Each row is a point on a landscape with many valleys, with its height.
A ball rolls from a point to the lowest of its 2 nearest points, and stops where none of them is lower. Distance is the straight distance between rows; heights are no part of it.
zaf h=57.5: [ -8 -10   9 -10   5   3   6  -1   4  -7  -7  -9  20  11  15   2  14 -14
  -3   2  -4   6  -6  -5 -13   9 -18  21  -4  21   1  -8   7  -8  -2  14
 -16   7  -7   7  11  -7  -5 -12   2   4]
zurit h=61.2: [-14 -11   5  -8  16   4  -2  -6  12  -6 -13   3  20   7  20   2   7  -4
   6  -1   6   2   0  -5  -7   2 -18  15  -8   9   2  -6  -2  -6   0   4
  -7  10  -6  -1   7 -12  -5  -7  -2   1]
Mif h=85.0: [ -9 -13  -1  16  -9   7   0  -2 -23   5   6 -16  -6  -8 -19   3   7   5
 -14 -11 -11  13 -10  -7  -4 -33   6   1  -2   0  -5   1   7   1   2  -2
 -13   5  16  -2  16   6   4   0  -1   5]
sas h=80.3: [-14 -12   6   7   7  12  -5  -6 -19 -10  -5  -4  -1   1 -16  10 -10   6
 -12   1  26  -4   2  -6   7 -30  -6   5  -7  -4  12   4 -17   4  10 -12
 -11   5  12  -1  11 -18 -14  13   5  -2]
bano h=20.5: [  9  -2 -19  17  -1 -20   7  18  -9   5  -5   0 -27   5  -9   0  15   4
  10  -7 -16   4  -8  -4   0  17   2 -10  16  -8   3  -7  17  -5 -13 -23
  18 -19   3  -4  -2  11  30  -7   0  10]
vovin h=18.1: [  0  -5  15  -1   0   3  -8   2   1 -20  10  20  10  11   1   1  -1   9
  24 -10   1  -7  -4 -15 -28  19 -20   9  -9   7 -10  -5 -19 -14  -7   5
  -1   2 -19  -1   2  -1 -33 -13   3  12]
sekor h=63.8: [-12  -3  -9 -13  24  -2   3  -1  22  10 -27   4  12  -3  20  -4  -6 -14
  -2  -3  13   3  10   3  10   1 -12  -3   2   0  12  -3   5   4   0 -10
  -1   2   2  -3  -5  -9  21   4 -10  -1]
fim h=53.5: [ -8  -8   5  -5   1   1   3  -1   4   8  -8  -9  17   2  15   0  20  -7
   0   1 -12  21  -4  -2  -8   2  -3   7  -4  12  -1 -13  15  -9  -6  15
  -9   8  -5   5  12   3  10 -10  -3   4]
tumis h=52.5: [ -7  -5   0  -6  18   2  -3   0   6  -4 -20   6 -13  -4  -9   0 -28  -5
   0   9  30 -21  12   9  21  -6 -10   2   4   0   8   8 -12  14   1 -18
   1 -10   9   1  -9 -10  -7  21  -4  -7]
Reg h=65.4: [-12  -1   8 -18  13  -3  -6 -11  23  -1  -7  17  23   4  29  -5  -5   3
  12  -7  -1   1   4  -5  -8  11 -17   7  -8   6  -6  -2 -14  -6  -2  -1
  -3  13 -14 -10  -5  -6 -12  -9  -3  -3]
Somuf h=50.2: [ -8  -3  -4  -2  10   4  -3  -9  -4   7  -9   0  -8  -8  -1   8 -21   0
  -8  15  23 -15   9   7  23 -18   4  -5  -2  -9   7   4  -9  15  10 -15
  -7  -9   7  -5  -3 -13  -4  18  -1  -3]
Moza h=45.1: [  3   9  -2 -10   8  -4  -3  -4  12   9  -3  -4   3  -4  10  -2 -18 -14
 -11  12  13  -7  12  12  21   7   3  -2   8  -4   2   4   2  10   5   3
   4  -5   4  -3  -8   2   7  11  -5  -9]
zinul h=43.1: [-12 -13  14 -18  -2   8 -19 -24   3  11  -4   6  17  -7  -1   6 -15  12
   2 -12  -6  13   2  -5  -3 -24 -17   0 -11  -1  -5  13 -14  -4   9  10
 -13  20   6  -8   5  -9 -20  -4   2  -6]
Vusel h=75.2: [  3 -14  11  -9   1  -2   0   3   4 -15 -20  -4  -6  -3 -21   3 -17  -8
  12 -16  -3   2  10   4  -7  11 -28  14  17  10   6  21   0  -5 -10   2
   4   7   7   5   4  -1   3  11  -6  -6]
Nidaz h=36.3: [ 10   6  -9  -6   5 -14   0   0  20   8 -12   3  -8  -1   4  -5  -4  -9
   4   1  -1   7  14   7   6  24  -7  -7  14  -1   2   5   9  -2  -7   0
  14  -5  -2   0 -12   9  23   5 -13 -10]
Gos h=30.1: [ 13   9   2   9 -16  -1   3   5  -6 -12  16  -5  -3   6 -13   3  -1   0
  -4  -2  -7  -6  -5   3  -2   1  11   3   7  -1   0   5   7   3   0   8
   0  -2   3   3   4   7  -1   5   4  -7]
vifa h=46.4: [ 13  16   5  -9   2  -7   0  -2  24  -1   3   8   7   4  18  -8  -9  -8
   6  16   1  -9  11   8   3  30   6  -2   1  -1  -7   1  -4  -4   1  12
   7  -6  -8  -1 -11   5  -5   0  -2  -8]
nudom h=55.5: [ -5  -9 -11   8   7  -5  10  17 -15  -7 -19 -10 -10   2 -18  -2   9 -11
 -12 -11  -6   1  -6  -4   0   4 -12  12  12  13  15   2  21  -2 -11  -7
   2 -11   3  12  11   1  21   3  -3   8]
Rolo h=55.8: [ 13   7   6 -11 -13  -7 -15 -14  19  11  12  15  -2 -11   0  -6  -9  15
  13  -5 -22   4  10  14  -3   6  10 -24  -7 -16 -13   7 -14   3   0   9
  14   7  -7  -6 -15  14   1  -5  -2  -9]
pumuz h=65.9: [ -9 -10   5  -9   5   4   2  -2  -9   3 -19 -19   7   2  -9  -4   0 -20
 -18   1   6   9   6   0   4 -17  -9  17   3  12   6  13   9   5   6   3
 -12  12   9  10  14  -9   9   6  -7  -3]
peg h=77.5: [ -3   2   8 -25  12  -6  -1  -6  30  -2 -22   8  17  -7  15 -12 -23 -12
   7  -6   8  -4  13   4   1  20 -24   6   7   8  -3  13  -4  -1  -6   4
  -1   9  -3  -6  -9  -8  -1   9  -4 -17]
met h=53.6: [ -4   4   2  15   4  13   8  12 -14  -8  15   4  12  20  19   6  28   0
 -12  10  10   5 -17 -16 -12   3   8  10 -12   6   1 -31   2  -9   2  -4
  -6  -8 -14   3   3 -12 -15 -10  14  20]
bek h=31.4: [  5  11  13  -3  -3   0  -2  -1  10 -16  20  22   9  12  15  -2   1   6
  24   2   5 -10  -1  -7 -17  29   1  -2 -15  -1  -5  -7 -23 -11  -1   5
   2  -1 -17  -2  -5   4 -36 -10   7   7]
Zikif h=82.5: [ 10  -3  -1 -10   2 -12  -2  -1  26   2 -18  10  -9  -8  -2  -4 -19   2
  18 -16  -9   8  13   5  -6  21 -20  -6  10  -1  -7  16  -6  -8 -13  -2
  11   7  -2  -5 -14   8   6   4  -5 -14]
Nubib h=40.0: [  8   9  -5  11  -4  -7   5  16  -5 -17  -4   7 -18   8 -16  -3  -9   1
   9   1   8 -23   0  10   1  22   4   1  16   4   8   8   2  -2  -6  -9
  13 -21  -2   7  -9   0  -8  14   1  -5]
zor h=49.9: [  2 -11  -5   8   9  -7  -1   7  -5  -8 -14  12 -20   4  -8   3   1  10
  22 -12   1  -3  -2   0 -12  10 -10  -6   9  -4   5   3  -9  -1 -12 -18
  14 -14   2  -3  -9   1  -1  -4   2   6]
tuv h=52.2: [  3   1 -17  16   1  -2  16  28 -17  -7   2  -2 -14   9 -14   4  13  -3
  -7  -7  -2  -8 -19  -4  -4   5   2   9  11  10  11  -2  22  -4 -10 -12
   5 -17   1   6   3   0  16   4  -1  13]
vaf h=44.6: [-14  -6 -15   6  17  -3  10   6  -7   4  -8  -3   0  11  16   5  26  -3
  -3   9   5  10 -10  -5   0  -1   1   8  -6   5  12 -20  16  -2   0 -11
   3 -11  -5   3   4  -6  19 -10   1  12]
Vek h=35.0: [ 10  12  -2   5  -2 -10   1   5   4 -11  -6   7 -25  -2 -12  -6 -16   2
  13  10  12 -24  14  15  13  29   4 -10  12  -5   3  14   1   3  -3 -11
  17 -21  -4   3 -18   4   2  15  -4  -9]
kemi h=15.2: [ 11  19  -3   4  -4  -8   4  11   6   2  14  12  -4   9  16  -3  19   1
   8  11 -12   7  -5   2  -5  23  18 -13  -5  -7  -4 -17   3  -4   0   5
  12 -12 -11   1  -9  12   3 -12   3   7]
lev h=67.7: [-14 -21   7 -15  18   8  -3  -5   1   4 -28 -10  13  -3   3   0   1 -15
  -8  -5   3  13   4  -2   2 -12 -20  13   2  14   5   7   5  -4   0   5
 -15  20   6   7  14 -14   6   2  -5  -1]
kem h=38.7: [ -1  -4  24 -16 -20   5 -18 -27  -3   7  14 -12  19  -8  -7   5  -9   9
   1  -7 -10  11  -3   2  -9 -21 -10  -1 -13   2  -9  13 -16  -5  13  21
 -16  22   3  -6   9   4 -25   0   6  -4]
Buful h=72.9: [ -2 -16   6 -16   8  -2   0  -1   5   2 -33  -4  -3  -7 -17  -4 -18 -18
   2 -10  -2   8  14   3   1   1 -27   2  12  13   5  19   1  -4 -12   0
   0  17  13   6   6  -7  12  11  -8 -10]
gop h=77.6: [ 10  -2  16  -6 -14  -3   0   3  -2 -18  -5  -7   0   4 -22   4 -15 -16
   1  -7  -4  -7   7   2 -11  18 -19  18  14  14   1  20   5  -3 -10  16
  -1   8   3   8   9   2  -5  13   1 -13]
tep h=43.0: [  1  -2  18  -4 -18   2 -15 -16  -5  -4  22   1   7  -1  -4   6   1  15
   1  -2 -11   5  -5  -3 -11 -19   1  -1 -12  -5  -8   3 -11   1   8  16
  -8  13  -6  -3   5   4 -25  -4   9   1]
fila h=37.8: [ 14   0 -17  20 -16  12  13  27 -19  -1  16 -19  -8   4 -21   6  15  -6
 -23  -6 -10   1 -25 -10  -1 -10  20  11   6   8  -7   2  21  -4   0   6
  -7  -4   7   7   6   6   9  -2  -3  11]
bude h=73.5: [-16  -8  -2 -12  16  -1  -7 -14  20  15 -15  29  10  -7  14  -5 -11  14
  18 -19   0   3  -1  -4  -7 -11 -21 -11 -12  -6  -1   0 -17   0 -11 -16
   4   7  -2 -16 -13 -10  -7  -8   3   1]
pup h=70.4: [-13 -28   4  -9  16   4  -4  -2   3   3 -34  -2  -1  -9 -15   2 -12  -7
  10 -18  -3   6   4  -1  -5 -11 -29  12   4  10   9   9  -2  -6 -10  -4
 -10  16  12   8  11 -13   6   1  -8   1]
zegag h=33.8: [ -6  19 -19  11  14  -3   9   6   8  21   1   8  -6   4  23  -1  16   1
  -6  27  16  -6   0   4  18   3  23  -7  -6  -9   3 -24   7   5  11 -16
   6 -29 -11   0  -7  -4  13  -1  -2  11]
nemap h=41.4: [  7   9  -1 -11   6  -6  -2  -1  16  -4  -9   2  -3   1   2  -4 -16  -9
   4   7   8  -7  14   8  10  23  -4  -1  10   3   0   8  -2   2  -3   3
  12  -5  -5   0 -14   1   4  10  -5  -9]
fusu h=83.3: [  0  -7  -8  18 -11   9  -1  -7 -23 -10  19 -19  -8 -11 -20   3  -6  11
 -13  -2   1 -12  -5 -11  12 -40  22  -4  -2 -13  -1   9  -3   9  13  -4
 -12   4  20   3  10  -1   2   3  -3   2]
Rubi h=71.5: [ 11   0  21 -19 -20  -3 -11 -19   9   0   7  -9  10  -8   0   2 -20  -5
  -2   0  -5  -3  11  12  -2   2  -7   0   0   1 -10  19  -9   5   1  23
  -6  20   4  -3   2  10 -11   8  -3 -17]
felan h=48.7: [ -4   1 -11  15   2  -1  11  14 -16   1   4  -5  -8  10  -2   5  18   1
  -7   6  -2   5 -13  -7   0  -8   8   1  -1  -1   7 -12  16  -2   2 -10
   4 -13   5  -1   4  -1  17  -3   2  10]
lam h=26.5: [ 21  20   0  -4 -16 -11   4   7  11  10  15   5  -1   2  10  -5  15  -2
   5   2 -19  18   1  10  -7  22   9 -13   4  -3 -11 -12  11  -7  -5  13
  15   3  -9  -1  -7  19  11 -13   1  -4]
Nefo h=28.7: [  2  15  -3   7   0  -2   2   2   8  -4   3  10 -12   1   5  -4 -10   2
   5  21  14 -20  11  14  15  21  12 -10   3  -7  -4   0  -7   8   3  -7
  15 -24 -11   2 -11   2 -15   6  -2  -7]
datib h=58.2: [ -9 -11  -5  -3   7   0  -3  -6  -1   5 -10  -2   1   0   4   8   5   0
  -3   1   2  11   1  -3   2 -13  -3   3  -5  -1   2   1  -1   1   2  -3
  -3   3   6  -2   5  -5   3   2  -2   2]
nobiv h=48.0: [ -1   0  -6  -4   7  -1  -8 -10   7  13  -1   0  -4 -11   5   3 -14   3
  -5  13   8  -8  13  11  19  -7  13 -15   3 -15   3   7  -7  16  13  -6
  -1  -3   8  -6  -5  -4   8   9   1  -6]
Lun h=78.7: [-14 -24   3   0  13  13 -10  -6  -6 -10 -14   5   2   5  -5   9 -14   6
   6  -7  22  -3   1 -13  -1 -20 -21  10  -9   0   7   4 -19   1   1 -12
  -8  13   6  -1   5 -22 -14   6   2   3]
zot h=49.4: [ -9  -9 -10   3  12   1   8   6   1  11  -7  -9   7   9  21   5  28  -3
  -9   4 -14  27 -12  -2  -9   2   4   2  -9   7   0 -23  21  -8  -6   5
   0   0  -7   2   5   3  15 -20   1  14]
rire h=53.1: [-14 -16   2   4  15  11   2   6 -13 -18  -4  -3   6  13  -3   5  13  -3
  -5   0  16  -4  -5  -8 -12  -3 -18  24  -2  17  14  -8   3  -6  -1   1
  -7   0  -7   5  14 -17  -8   0   3  10]
Mer h=77.0: [ -6   5   7 -12  14   6  -5 -10  21   3  -8  11  11  -7  21  -8 -28  -8
   4   6  19 -14  15  10  13   4  -9  -7  -1  -6  -4   6 -14   9   0  -1
  -1 -11  -2 -13 -17  -8 -11  11  -6 -13]
gof h=21.8: [ -1  21  -1   3  -4  -3   7   5   9  -2  11   2  -3   4  12  -1   2  -7
  -8  32  13 -19   2   8  22   9  17  -4  -1   0   0 -15   0  10  12   0
   4 -21 -14   2  -7   0 -15   7   0  -4]
vidi h=54.1: [ -2   4  -7  -1  -4  -2 -12 -20  -3  15  17  14  -1  -8  10   5  10  29
   2   2  -8   4  -2  -1   7 -23  24 -27 -16 -27  -8 -13 -16   5  17  -8
   6   3  -4 -10 -10   4  -6 -17   9  11]
razaf h=51.5: [ 11  -1   1  -4  -6  -7  -9  -5   9   2   2  10  -5   0   1   2  -5   7
  11  -3 -14   6   4   7  -7   7   2 -10   1 -10  -5   5  -8  -1  -1   5
  10   2  -1   1  -6   6   2  -3  -1  -5]
Fipin h=43.6: [ 13   1 -11  26 -14   6   9  11 -18  -1  26  -8  -9  -1 -12   5  16  13
  -9  -2 -12  -6 -19 -11  -2 -18  25  -5  -2 -16  -8  -7  11   2   4  -3
  -1  -7   4   1   6   9   8  -6   5   6]
sig h=75.3: [ -4   0   9 -21   7   2  -7 -14  20   6 -11   6  15  -9  17  -6 -34 -16
  -4   2  12  -8  19   9  13   6 -15  -3   5   1  -2  14  -8   7  -2   8
  -8   9   9  -7  -9  -7  -3  11  -4 -18]
Kovu h=58.0: [ 15  13   6  -7 -11 -13  -9   1  26  -3  12  22  -5  -4   6  -9  -4  10
  31 -11 -23   3   6   6 -12  38   5 -21   1  -8 -13   7 -12 -13 -11  12
  20   1 -15  -4 -13  22 -12 -14  -2  -6]
Gutan h=39.4: [ -7   9 -20   8  22  -6  11  10   1  14  -9   2   0   7  24   0  28  -2
  -3  16   9   7  -8  -3   9   4  11  -3  -9  -7  11 -29  18   1   3 -15
   9 -24 -10   2  -8  -1  21  -9  -1  17]
Miluf h=28.2: [ -4  20 -10   3   4  -4  14  11   6   6  -2   6   2  11  18  -2  14  -9
 -11  29  17 -11   2   3  20  11  15   3  -2   7   7 -28  14   2   8  -5
   6 -27 -18   5  -8  -5  -1   6  -2   6]
tete h=76.5: [-15 -16   0  -8  22   8  -6 -13  11   0 -20  19   8   1   8   0 -13   8
  14  -9  14  -1   1  -5  -6 -12 -23   3  -8  -1   6   2 -16  -1  -7 -11
  -3  13   1  -6  -5 -19  -8  -3  -2   1]
zemi h=78.9: [-12   5   2  -8  12   6  -5 -11  19   3   2  10  16  -1  29  -7 -15  -9
  -4  19  28 -14  17   5  16   3   2  -2  -4  -5  -4 -12 -13  14  11  -3
  -6 -18 -11 -15 -14  -6 -23   2  -1  -4]
Kaseb h=40.7: [ 14  -4 -14  22 -22   8   8  19 -21   5  23 -17 -14 -11 -26   5  17   5
  -8  -9 -15  -3 -17  -6   1 -15  22  -4   9  -6  -8   2  17  -3  -1   4
  -4   0  12   4  10  15  18  -4  -4   1]
navu h=36.7: [ 17  17   3   7 -15  -7   6  15   3 -12  16   7 -12   4  -6  -7   0   2
   7   5 -11 -11   1   5   1  23  14  -7  10  -3  -2   2   3   0  -2   6
  12 -11  -4   7  -6   8   0   2   3  -7]
fiv h=80.0: [  6   1   5 -21   7  -9   3  -3  33   5 -25   3   2  -7   2 -11 -23 -14
   5 -11  -4   5  18   2   3  20 -27  -1  18   6  -2  13   3  -2 -13   2
   7  11   1  -5  -9   4  13   7 -11 -20]
Bup h=50.7: [  4   1 -12 -12  -1   0 -12 -26   4  24   3   1   0 -15   7   0 -12  12
  -9   4  -3   3  12   9  16 -22  15 -29   1 -26  -3   5  -9  19   8  -8
   1   4  10 -12  -8   3  19  -1   6  -3]
lilo h=63.9: [  6   7   9   6 -27   5   1  -2 -17  20  22 -28   5 -16  -9  -2  19   2
 -17  -9 -19  17  -7   4  -7 -15  16  -1  -7   6 -18  -2  10  -2   2  20
 -12  19  11  -2   9  12  13  -5  -3 -12]
Minu h=58.1: [ -2  -6 -10  14  -6   6  12  16 -21   4  -7 -20  -8   0 -26  -5  11 -12
 -17  -8  -9   7 -11  -6  -5 -10  -5  15   8  12   3   4  27  -4 -10  -3
  -3  -1  11   6  15   4  20   2  -8   3]
rukar h=47.2: [  7   0   9   0 -11  -3  -8  -6   2 -10  15   7   0   0  -1   3  -5  15
   9   0  -8  -1   2   1 -10  -2   6  -5  -3  -7  -5   4 -16   2   6   9
   2   3  -5  -2  -1   5 -18  -3   6  -3]
tivip h=73.4: [  3  -1  14 -18  -3  -2 -11 -14   8  -3  -3   0  10  -8   0   0 -26 -13
   0   6   6 -10  11   8   7   5  -7   3   5   3  -4  20 -12   5   4  11
 -11  13   6  -3  -3  -1 -16  13   2 -16]
kazun h=45.0: [  6   5  -9  13   7  -6   2   9  -7 -12  -3  13 -23   5  -8  -2  -3  12
  19  -1  14 -15   0   6  -4  15   3  -4   8  -8   5   0  -5   0  -2 -21
  13 -20  -1  -1  -6   3  -6   1   2   5]
Bado h=64.3: [-16   0  -6   4   5   1   8   2 -17  -1 -10 -23   5   5 -10  -9   7 -20
 -24   9  12   2  -3  -2  16 -23   3  18   0  16  13   0  20   3  10  -2
 -13   2   6  11  13  -8  12   8  -8   4]
pum h=60.4: [ 11   6  11 -13  -8  -9 -15  -9  31  10   8  21   4 -14   2 -10  -8  12
  23 -20 -27  14   5  10  -9  19  -5 -23  -3  -8 -17  10 -10 -11  -8   8
  17  10  -8 -14 -17  15  -5 -10  -1  -8]
geri h=34.5: [ 26  19  -3   7 -22  -4   9  12   1   1  21  -7 -11   1   1 -10  13   2
  -3   1 -16   2  -3   3  -3  19  20 -10   7  -5 -10  -6  17  -3  -5   4
  11  -2  -5   2  -5  15  16  -2   4  -6]
Fomaz h=69.6: [-13   6   6 -13  19   1 -12 -11  23   0  -4  32  16   0  26 -12  -8  14
  21 -11   6  -2   5  -4  -8   1 -13  -6 -13  -5  -6  -4 -26  -2  -4 -11
   5   8 -17 -15 -15  -5 -22  -7   5   3]
Soluv h=37.6: [ 12  18  14   0 -17   1  -3   2   7 -13  32  19   2   7   9  -1   8  14
  21   2 -12  -6  -8  -7 -15  24  13  -9 -12  -8  -7 -13 -18  -7  -2  13
   5  -3 -17   1  -7   9 -28 -11  13  13]
zavi h=50.5: [  1   9   2  12  -8   0  -5  -3 -10   4  31  12  -2  -1   6   1  15  30
   3   1 -17   3  -9  -8  -3 -14  30 -25 -18 -24  -6 -18 -13   0  12  -1
  12   2 -14  -1  -6   8 -11 -20   8  15]
salu h=52.3: [ 22  19   1  -3  -6 -14  -1   3  23  -3   8  13  -4   4   9 -10  -6   1
  15   3 -13   3  10   5  -4  42   7 -12   4  -5 -10   2  -5  -6 -10  13
  18  -3  -9  -1 -13  16  -2  -7   2  -9]
sati h=67.4: [ 13  10  14   0 -31   7  10   2 -13  -7  20 -24   7  -7 -18  -3  -1 -13
 -20  -1   0 -11  -9   0  -6  -1   6  16   3   7 -10  11   6   3   7  25
 -21  16   8   4   8   9  -9   5   5 -10]
guf h=60.3: [  3   3   3   2 -14   4   8   9 -17   9   0 -26   5  -6 -16  -4  14 -16
 -22  -6  -9  15  -4   1  -5  -7  -1  14   6  20  -5   0  21  -6  -5  10
  -8  11   9   7  16   8  15   1  -9  -6]
mudul h=29.2: [  6  -3 -11   4   3 -14   6   6   2   8 -16  -1 -16   3  -5   0   6  -2
   7  -7  -9  11   4   2  -1  15  -7  -5  15  -3   6   2  14  -5 -10 -12
  16 -10   6   3  -4   6  27  -1  -6   1]
Fid h=49.8: [-12  -9   2   9  11  10   1   4 -14  -7   4  -2   6  15   9   8  20   1
 -10   4   4   7  -9 -13 -12  -8  -3  15  -8  10   8 -19   3  -3   0   1
  -7  -4  -8   2  12 -13  -3  -9   9  14]
ninot h=62.7: [-14   0  -9   2   6   3   5  -3 -15  14  -3 -16   7   6   7   1  17 -11
 -19  12   8  17  -5  -4   8 -22  10   6  -6   4   5  -6  18   7   8  -2
  -7   2   6   4  11  -3  17   2  -4   6]
mupe h=55.2: [ -9 -11   1  -5  16   9   0   2  -5 -18 -26   1  -6   3 -11   5 -17  -7
   9   4  31 -18   7   0  11  -2 -19  15   4  11  16  10  -9   3  -3 -13
  -3  -2   1   6  -3 -20  -8  19  -5   1]
loz h=62.2: [  0   3  -1  13 -18  12   8   9 -21  16  12 -28   5  -5  -8  -2  23  -6
 -20  -5 -17  23 -14  -1 -11 -18  11   7  -2  14 -13  -5  19  -6  -1  13
 -13  15  11  -2  15  10  15  -6  -3   0]
nesi h=54.6: [ -5 -14  -3   0   9  -5  -6  -1   0  -2 -14   8  -7   0  -4   6   1   5
  14 -15  -8   9  -1   0 -12  -1 -14   0  -1  -1   3   1  -6  -5  -8  -8
   1   3   0  -4  -2  -4   0  -6  -2   7]
dupu h=53.3: [ -1   6 -14   1   1   2  -7 -22   1  20  13   9  -1 -20   9   1  -9  25
  -2  11  -5  -5  14   8  16 -22  30 -31 -10 -32  -6  -5 -14  15  12 -11
   9  -6   0 -10 -12   1   6  -6   9   5]
Lefi h=82.6: [ -5 -14 -14  22  -2   4  -2  -5 -29  -3   5 -11 -14  -6 -19   5   0  14
 -10  -6   7 -12 -12 -15  12 -36  16  -3   4 -13   7   3   1   5  11 -21
  -6  -5  22  -4  16  -7   7  -1   0   7]
nidi h=34.6: [  9   8  -2  15 -18  10  11  15 -14  -8  21 -19   0   4 -17   1   6  -3
 -15   2  -4 -10 -17  -8   5 -13  15   8   3   2   1   4  12   0   2   7
 -11   0   6   8   9   3  -3   5   4   2]
Neb h=81.5: [-11 -10  -5   8   2   4  -3  -7 -22  -1  -6  -6 -11  -4 -14   8  -6  11
  -6  -5   3  -1  -3  -8   6 -33   3  -2  -1  -8  11   8 -11   6   9 -19
  -8   4  19  -1   6 -11  -1   8   2   4]
piler h=56.1: [-16 -21   5   4  13  11   2  10 -13 -15 -20 -12   0   4 -14   5   9  -9
  -4 -10   5   3  -1  -7  -6  -3 -22  22  10  20  16   3   5  -4  -4  -2
  -9   3   1  12  16 -12   2   1   0   8]
Tav h=46.8: [  5   0  -6  20 -10   4   0   6 -14   3  32   5 -10   1  -3   7  21  21
  -3  -7 -22   3 -19  -8 -11 -17  24 -16 -13 -16 -11 -16  -1   0   3  -3
   3  -5  -7  -3   4  11   0 -16  11  18]
zuge h=60.7: [-21 -15  -6  -8  15   6  -1 -10  -7  19 -18  -9   9   0   6   3  10  -5
 -14   0   6  20  -2  -6   7 -26   1   0  -6   1   8  -3   8   7   5  -8
 -10   7  12   3  12 -11  16  -4  -4   6]
mesod h=79.8: [  8  -1  11  -1 -10  -1   2   7  -8 -21   4  -1   3   9 -12   8  -3  -5
   5  -5  -6 -10  -3  -3 -16  15 -12  22   7  11   2   9   1  -4  -7   9
  -1  -1   0   6   8  -3 -16   6   7   0]
Gikib h=58.3: [ -5   0  -3   2   9  -2   9   7  -7 -11 -12  -5  -4  10  -6   0  -2 -10
   1   6  15  -8   2   3   5   3  -7  14   6  10  16   2   8   1   0  -5
   4 -10   0   7   5  -8   3  12  -3   6]
Mufin h=69.4: [ 11   8  20  -9 -24  -3  -1  -9  -4  -8  13 -13   6  -1 -10   2  -9 -12
  -6   7  -2  -8   3   6  -3   4   1   7   1   6  -9  13   0   4   3  22
 -10  16   5   2   5  11 -12   6   6 -15]
mozi h=27.1: [ 16  14   1   6  -5  -6   4  13   6  -9  16  21  -4   8  12   2  14   7
  22   0 -15   1  -6  -2 -16  31  14 -15  -7  -7  -5 -12 -12  -5  -7   8
  12  -9 -15   0 -13  13 -13 -13   9  11]
Sop h=84.1: [ -7  -9  -4   9 -14   8  -8 -16 -24   4  17 -17  -4 -15 -23   5  -3  18
 -14 -10  -6   8  -5  -6   5 -44  12  -6  -8  -8  -3   7  -7   7  10   1
 -13  14  15   1  13   3  -2  -1   2  -2]
nulil h=57.4: [  3  14  -2   8   5   4   7   9  -5  -7  13   8   5  11  18   4  13   3
   0  19  11  -4  -5  -5  -5   6  10   2  -9   0   3 -22  -1  -5   4  -5
   4 -13 -11   0   0  -3 -11  -7   6  11]
Gigir h=60.9: [-10  -8 -12  -2  24  -3   5   5   3   0 -26  -3  -1   4   7   0   7  -8
  -1   5  15  -2   1  -1  10   1 -10   7   2   8  20  -3   7  -1   2  -8
   1  -8   1   8  -1 -10  14   5  -6   5]
Rez h=65.8: [ 12   7   9   7 -35   4   7   6 -17   1  30 -25   6 -12 -12  -1   7  -1
 -16 -10 -10   4 -14   2  -5 -12  14   9  -5   5 -18   5   5   2   8  25
 -21  20  11   2   7  12  -3  -2   1 -12]

For each start below, name the point where the ball stops.
Mif -> gof
mupe -> bano
Kovu -> bano
peg -> gof
vidi -> Gos
Mer -> gof
Bup -> bano
Buful -> gof

Call two points neighbours if one is among the 2 nearest of the other. Go from one point of each pair to the other, from neighbour to neighbour, staying as low as possible. Name the highest point that can't be avoided.
kemi and gof -> vidi
gof and bano -> tuv
vovin and kemi -> Soluv
kemi and Gos -> navu
